A landscape with many peaks, sampled at points; each row gives a point and its height.
A climber steps from a point to the highest of its 2 nearest points, and stops where none of them is higher. Distance is the straight distance between rows; heights are no part of it.
Zul h=387: [-11  13  -6   8   6  35 -18  -7  -7  -9  -1  12 -11  14 -19  25   6  -9
  -7 -13]
dap h=560: [ 12 -16  -2   0  22 -11   5  -1   4  -5   3  14  40  25 -10   6 -11  26
 -14 -13]
vus h=561: [-12   8  21  17  10  -9  12   0 -18 -14  23  19  11  14   4 -19   0   4
   7  -9]
mabop h=400: [-10  -2  -5  10  26 -17 -10 -35  20   5  22  15 -18  32  20  -4   7 -14
   9   4]
fitup h=223: [ 30  17  -3  -1  25   3 -19   3  11  -6 -10  15  21  -4 -14 -14  11   5
 -37  -9]
Mes h=359: [-22   1   3  -4   0 -19 -10  17  -6  19   3  23  -6  -8 -27  40  -3  21
 -19   3]
fizo h=683: [ 17 -11  -7 -11   1 -41  28  14  23  12   1   4  -4  -1   6  -8 -14  26
 -16   9]
mebo h=406: [-21  10  13 -16 -17   3  -9  10 -24  22 -20   4 -31 -37  -6  23  16   2
  -2  -5]
tef h=103: [ -1   2  20   8   2   4   3  16   0   8  28 -12 -23  24   3 -28  13 -21
   8 -10]
Lumuf h=395: [ 20   3 -16   9   6 -18 -30  28  -4  16   2  27   6  20 -25   3   7  -5
 -34   2]
vade h=419: [ 22  -9 -18   3  10  -4 -18  30  10 -11  13   6  -2  11  -1  10  18 -16
   8 -19]
rud h=495: [-30  -4   9 -11  -8  22  12 -20 -22 -35  -6  19   3 -28  -2 -10 -22  -3
   1   9]
totir h=354: [  7 -10  21  10 -24  37  11  -2   0  15  10 -29 -34  -9 -13  -7   3  -3
   1 -16]
mikom h=676: [ 56 -11 -11  -7  -5 -20  24   5  18 -19   0 -12  -8  22  30  -9 -15  14
  21 -14]
likub h=61: [-15  -6  10  10 -13  36  -3  20  -8   5  14  -9 -30  22  -9  13 -13 -16
  30 -17]
mabed h=636: [  8  -4  -3  25  12  -9  -1 -23  -9   4   9   8  27   0 -20   4 -16  19
 -11  -3]
Dud h=687: [-36 -19   8 -18 -19  10  18 -17 -30  14 -31 -23 -29  -9  -2  -4  -3 -14
  24  24]
movak h=690: [ 22 -18  10  32  -8 -23   5 -12   3  -7   7   8  18   0  -8   7   3  11
 -17  -9]
repog h=601: [ 10  15  15 -11  -8  -7  12  17  25  21 -20 -25   7 -15   6  13  -2  12
  23  -3]
zim h=171: [ 26  37  -1 -30   6   3   2  24  19  -2  10  10   7   5  15  10 -14 -12
 -15  16]
tani h=431: [ 11  19  13   3 -12  -2 -14  32  -6   2 -22   5 -23 -27  -3  26  16   5
  -7  -4]
vib h=646: [ 24  -9   8  36 -12  -1  13   2 -17 -19  15 -20  14 -18  -8  -8  -6  18
 -12 -13]
Zagat h=368: [-22 -14  -7  12   6  -6  -8 -20 -24   8 -10 -12  -5 -24 -21 -10  19  18
 -16  18]
Rorad h=385: [ 24 -24 -13   5  -7  -6 -17   7  31 -14   5 -12   3  19   3  -3  28 -16
   6 -34]
pofeg h=602: [ 18  -5  -6  -3   5 -32   6   4  18  -5   6   5  15  15  -2  19 -22   3
  17   6]
lifem h=571: [ -8  -2   5  39  21  17  -1 -21 -13  -9 -20  13  24 -14  -8 -28  -7  11
 -18  12]
sazi h=613: [ 18  -2  30  15  -4   4  20   7  -8 -20  24 -11   1   1  -8 -19  -4   3
  -5 -13]
ginot h=647: [ 17  20  -8  28  14 -27   1   5 -12  -9   0   0 -14   1  30  12  -8   2
   5  15]
Rutid h=377: [-11 -20   6   3 -13 -22  -5 -10   0 -12   2  -1 -24  -2 -24  16  -6 -13
  -3   6]
rad h=605: [ 12   8  -2  11  -6 -29  -2  14  12   8 -19  13 -27  15  27  15  -1  -2
   3   8]
Livi h=645: [ 13  -2  -7 -33 -11 -38  11  12  23  21 -15 -14   5 -20   2   1   4  20
   7   5]
giz h=394: [  2   1  16  17 -10   5   3 -10   8  15  12 -18 -21  -1 -13   2  12   1
 -26 -11]
bomu h=312: [-39  15 -12 -22  20  11 -16 -29 -13  16 -12   4   0 -16 -23  17   3  13
 -18  19]
sapem h=546: [ 31  15  10   5 -27   0   3  30  20   3 -10  -7   4 -13   4  30  -4   0
  20 -16]
Dak h=618: [-26   2  15   6 -16   8  -1  10 -16   4 -40 -20  -7  13  10   2  13 -26
  38  13]
kig h=355: [-13   9  -8   3  24   1 -12 -16  44  25  23  23  16  19   1 -12  11   6
  -9 -23]
doki h=172: [ 28   4 -14   2  20   2 -11  -6  16   1 -12  24  21  23   5 -31   9  25
 -33 -10]
keb h=345: [-41 -26 -13 -18  13   2 -11 -25 -21  14 -11   0 -19 -22 -27  -3   2  23
 -19  12]
posum h=301: [ 22   9  -8   4  14   9 -21  42   5   7   2  13  22  11 -20  -5  24  10
 -39 -14]
Gefu h=664: [ 40 -26  -5  -1  -4 -18  30   8   9 -16   9 -41  19  20  37 -11 -10  14
  24  -8]
Ginad h=649: [  3   8   7 -11  -8   0  10   3  13 -28  -3 -15   6 -25   3 -23  -6 -18
  17   9]
gupi h=641: [ 17 -13   2 -16  11 -32  15  -6  22   4  18  13  -7  26 -10   1  -7  12
  -8   5]
Zoz h=719: [ 24  24   7  15  -2  15  14   4 -16  -8  -7 -32 -12 -12  27   8  -4  -2
  16   6]
kelup h=627: [ -7   2   8  -5 -15   6   5 -11  34 -15  -8 -21 -13 -24 -11  -5   0 -36
  14   6]
sis h=572: [-37   3   8  10  -6 -17  -7  18 -10 -10 -33  -2   8   1   7  -4   1  -7
  20  10]
rapa h=305: [-38   8 -18 -19   1  31 -14 -15 -12  27  -3  26   4 -30  -6  25 -13  15
 -30   9]
sege h=494: [ 28  16  18  21 -17  28   0  31  -2  -5  -4  -9 -18 -26   0  26  -3   7
  10 -15]
Besiv h=510: [ 21 -14 -36 -11 -19 -16   5  41  19   4   1  23  12  21   6 -33  16  10
  -5  -1]
Nop h=688: [ 29   8  10   4   4   7  12   3  10  -3 -15 -20  -7   1  18   2  -6 -21
  48   7]
fomid h=467: [ 28 -13 -32  -6   2 -12 -15  22   8   4   0  23  12  28  -3 -11  14 -10
 -10  -4]
Kuf h=476: [-25  -1  -2 -12 -15   6  -1  -7 -41 -10   5   8  17 -32  -8  -2  -4 -18
  -6  17]
Davil h=212: [  5  34   1 -19  31  15  -2  30   1  -7  26  13  21  -2  -3   4 -25   0
 -11  10]
bav h=545: [ 23  -6 -33 -18 -13  -2   9  19   3  -6   0  15  31  27   9 -50   5  13
 -24   4]
daf h=698: [ 38  -7   1 -10  -5 -12  20  11  25  -8 -23  -6  -1  17  29   6   4   2
  45 -11]
Punof h=142: [ 19  31   8 -23  -2   7  16  31   4  15   6 -16 -16  15  23   2   0 -21
   4  10]
zagis h=475: [ 22 -15  -4  28  31   0  -4 -19   3 -16   3  13  47  19  -1 -12  13  20
 -13 -29]
muvil h=519: [-12   5  31  13  -4  12  11 -12  -5 -30   4  28  12 -11  -1 -13  -7  -9
  11  -5]
kevu h=80: [ -5  -1   2   9   9  21 -10  33  -3  -6  33 -22 -20  13  -4  -6  -1  -9
  28 -20]
Pim h=335: [ -8  -7  19  -8 -18  24  11  -8   6  21 -13 -12 -39  -9 -14   5  -6  -8
  18  -4]
kamo h=596: [-21 -11  16 -20 -40  30   5  16  -9  43 -12 -20 -10 -40  -8 -16  12  10
  17  -9]
Dimet h=590: [  7   0  -6  -3  11  -9  17   6   6  -9   7 -10  40  18   6 -39  -2  10
 -24   6]
Domob h=514: [  2   7   4  28  16   9 -10  -7 -17  -6  -1  20  13   1  -9 -30   7 -22
  -6  17]
vabom h=427: [ -3  -4 -20 -16  37  -4   3 -20  24  14  19  21  36  33  14 -19   0  11
   7 -26]
Bitu h=357: [-31 -17  18   7 -20  -4  12 -14   1   9 -12   3 -51   0  -9   6 -13  -6
  -2  -2]
fiv h=447: [-10   3  15  16  12 -13  -1   7  -2  33  10 -19 -24   3  -1  -8   0  11
 -20  10]
leg h=429: [ 29  18 -13 -24  -1 -17   3   9 -31 -11   4   7  29 -17   8   3   5 -11
 -24  29]
far h=133: [ 17   9   0  18   8 -12  -1 -21  16  10 -14  13  22  16  16  -8  10  26
 -29   7]
let h=410: [ 35 -11 -18 -21  -3 -32   3  13 -11 -27  -8  -1  10  -4  -5  -5   5  -3
 -12  16]
menaz h=123: [ 18  14   8 -11  -1   0   4   0  15   7  17 -25 -15  28  19 -17  -1 -27
  12   1]
fusaf h=685: [-33   2  -9 -29 -12  -3  -8 -14 -15  10 -13 -32   3 -33   0  19  -4  10
  23  10]
vula h=398: [-14  -1   6  15   6  -2 -12  -7 -16  28 -10 -25 -26 -27   0 -11  17  10
 -27  28]
bavo h=631: [-10   8   3   6   1  -9  22 -22   3 -32  -3   0  23 -46  13 -17 -10 -11
   3   9]
godir h=488: [  4 -12  -6  -8  15  -7   7  -2  16 -18   4  25  40  35  21 -18   2  22
  11 -22]
tade h=630: [ 32 -17  -3 -10  16 -12  23  -5 -15 -28  18   1  31  29  19 -38  -9  16
  -5  -1]
pezov h=612: [-14   3   2  20   6 -14   9 -21 -21 -19  -8  17  22 -29   6 -14  -8   9
 -13  22]
vuzek h=262: [-18  27   8   0  18  33  -6  20   4 -10  11  17   4  -4 -12   2 -20  11
  -2  -7]
ruvur h=396: [ 17  -9  -6 -11 -17 -19  -1  -3   1  -7 -13 -15   1 -23 -15   6   2 -10
 -10   5]
ler h=453: [ -4  16  -3 -27 -14 -17   4 -18 -29  -2  14  -4  36 -30  -2  -1   8  -9
 -21  26]
pemef h=555: [ 11   9 -13  13  13 -39   0 -17   6   1 -26  32 -12  19  20  14   1   4
 -15  13]
Kaban h=442: [-13  -6 -14   5   3  -4 -15   9   4  14   1   0   4  27 -30  30   0  13
 -21   6]
gonun h=727: [-32  -3   1  17   7   5 -14 -10  -3  -4  17  32  -1  21  -1  18 -21   8
  30 -15]
dif h=342: [-24   2 -10 -18  -7  46  -9  -8 -10   0   1  22 -14  -8 -14  17 -14  -6
 -23  -1]
gar h=365: [ 15 -19 -13 -12  -4 -10  -3   4  39  -5  -1 -35  -8   9  -7 -18  16  -3
  16 -21]
noge h=32: [-21 -17 -14   5 -22  18 -10  -6   8  10   8 -22  -2  14 -11  31 -27 -13
  39   3]
pidel h=501: [ 11  -2 -13  20  19 -20 -10 -20 -18   2  -7  11   1  35   8  10   7  -1
 -19  23]
Vivek h=462: [ -1  -3   2 -31  -6  32  -5  -2 -37 -19  -7 -26 -28 -34 -10   3   4   6
   6   4]
kefum h=684: [ 15  23   2  20   2  -3   5   5   0   2  14 -17   1 -13  25  -9 -16 -11
   4  15]
voru h=600: [  6  -7   7  -4 -30  17   8 -18  33  -5  28 -22 -12 -17 -26  -4 -17 -34
   6   1]
Fimib h=705: [-24 -13 -12 -23 -10  -1   2 -33  -4   0 -24 -29 -23 -28  -4   7  -5 -14
  17  22]
bana h=635: [ 10  -6   4   8  -3 -14   2   8  18  -7  31  21  17   5  -2  39 -17  -3
  15 -11]
foreg h=465: [  8  11   3  37  -5  12 -18 -11  -1 -25   7  20  -5  -6   6  -7  12 -26
  -3  -7]
Bim h=530: [-34  -1   3 -31 -32  47  -7   7 -28  22 -10 -18   0 -35  12  -9  23  22
  -4  -4]
gugi h=307: [-34  -4   1  -1  11  47 -17  15   9  -7   9  23 -25  -8 -15  -7 -18  12
 -19 -11]
pepur h=430: [ -2  -7  -4  23  -1  30 -22 -20 -15 -21  19  31 -15  16  -3   9  12 -24
  -8 -15]
dile h=369: [-15  -4 -13   7  36  -5   0 -31  18  -8  15  23   2  15  19  -3   6 -21
  32 -29]
bubak h=356: [-34   4  10 -13   3 -19 -10   6 -23  22 -12  20 -25 -20 -15  22  10  -4
 -18  15]
Dut h=443: [  5  13 -17   5  39  -9 -10 -24   8  13  13   8  -9  40  27   8  -4  -3
 -17   7]
rovi h=652: [ 32 -28   4   5  -5 -22  31 -16  -6 -15   6 -30  19  33  24 -21  -3  14
  -3   0]
gep h=679: [ -7  -3   4  12  -6  -4   4 -17  -5 -16  10  36  20  13  -3  34 -15  -5
  19  -7]
kunum h=329: [-15   4   6  25  43   2 -12 -26   0  -2  15  43  17  16   7 -13  12   3
  14 -30]
nolif h=603: [-10   5  -6 -23   2 -24   6  -9  18  12 -16 -18  16   6   9  13   0   6
 -10  11]
didug h=533: [-23  10 -11   3  -4  -5 -13   7  27  24  -6 -18  -1   7 -11  11  -6   1
  -4   7]
Tek h=659: [-28  -8  16   3 -26  16  13  -7 -25  25 -32 -18 -22  16   5  22   2 -15
  36  31]
Gamef h=648: [-20  -1  10 -21 -30   8   4  -1   1  15 -11 -27   1 -38 -13  -4   9   2
  10  -2]
kiti h=44: [-31   2  -3 -12  -9  25 -13  20   5   7   1 -21 -22   8  -5  29 -16 -18
  39   2]
zamik h=441: [-12  -4   2  -9 -15  22  -8  19 -38   0 -24 -10 -37 -35  -6  16  12   1
  16   5]
pev h=293: [ -7  -4  11   2  -4 -11  -6  -5  25  10   9  17   6  17  -1   3  16  -8
   1 -24]
bekub h=485: [-25   0  10 -17  -5  30  -3 -10 -44  -6 -10 -26 -13 -40   6 -16  29  14
 -11  -7]

For each start below, name the point where the climber stops.
Zul => Ginad
pev => daf
Rutid => movak
fitup => daf
bubak => Fimib
gar => daf
mabop => Zoz

Call two points neighbours if one is among the 2 nearest of the other. Go from one point of each pair to the other, from neighbour to neighbour, staying as high as possible. Name the lowest point that can't be avoided.
gonun and fizo => pofeg
movak and Zoz => kunum
Zoz and daf => Nop
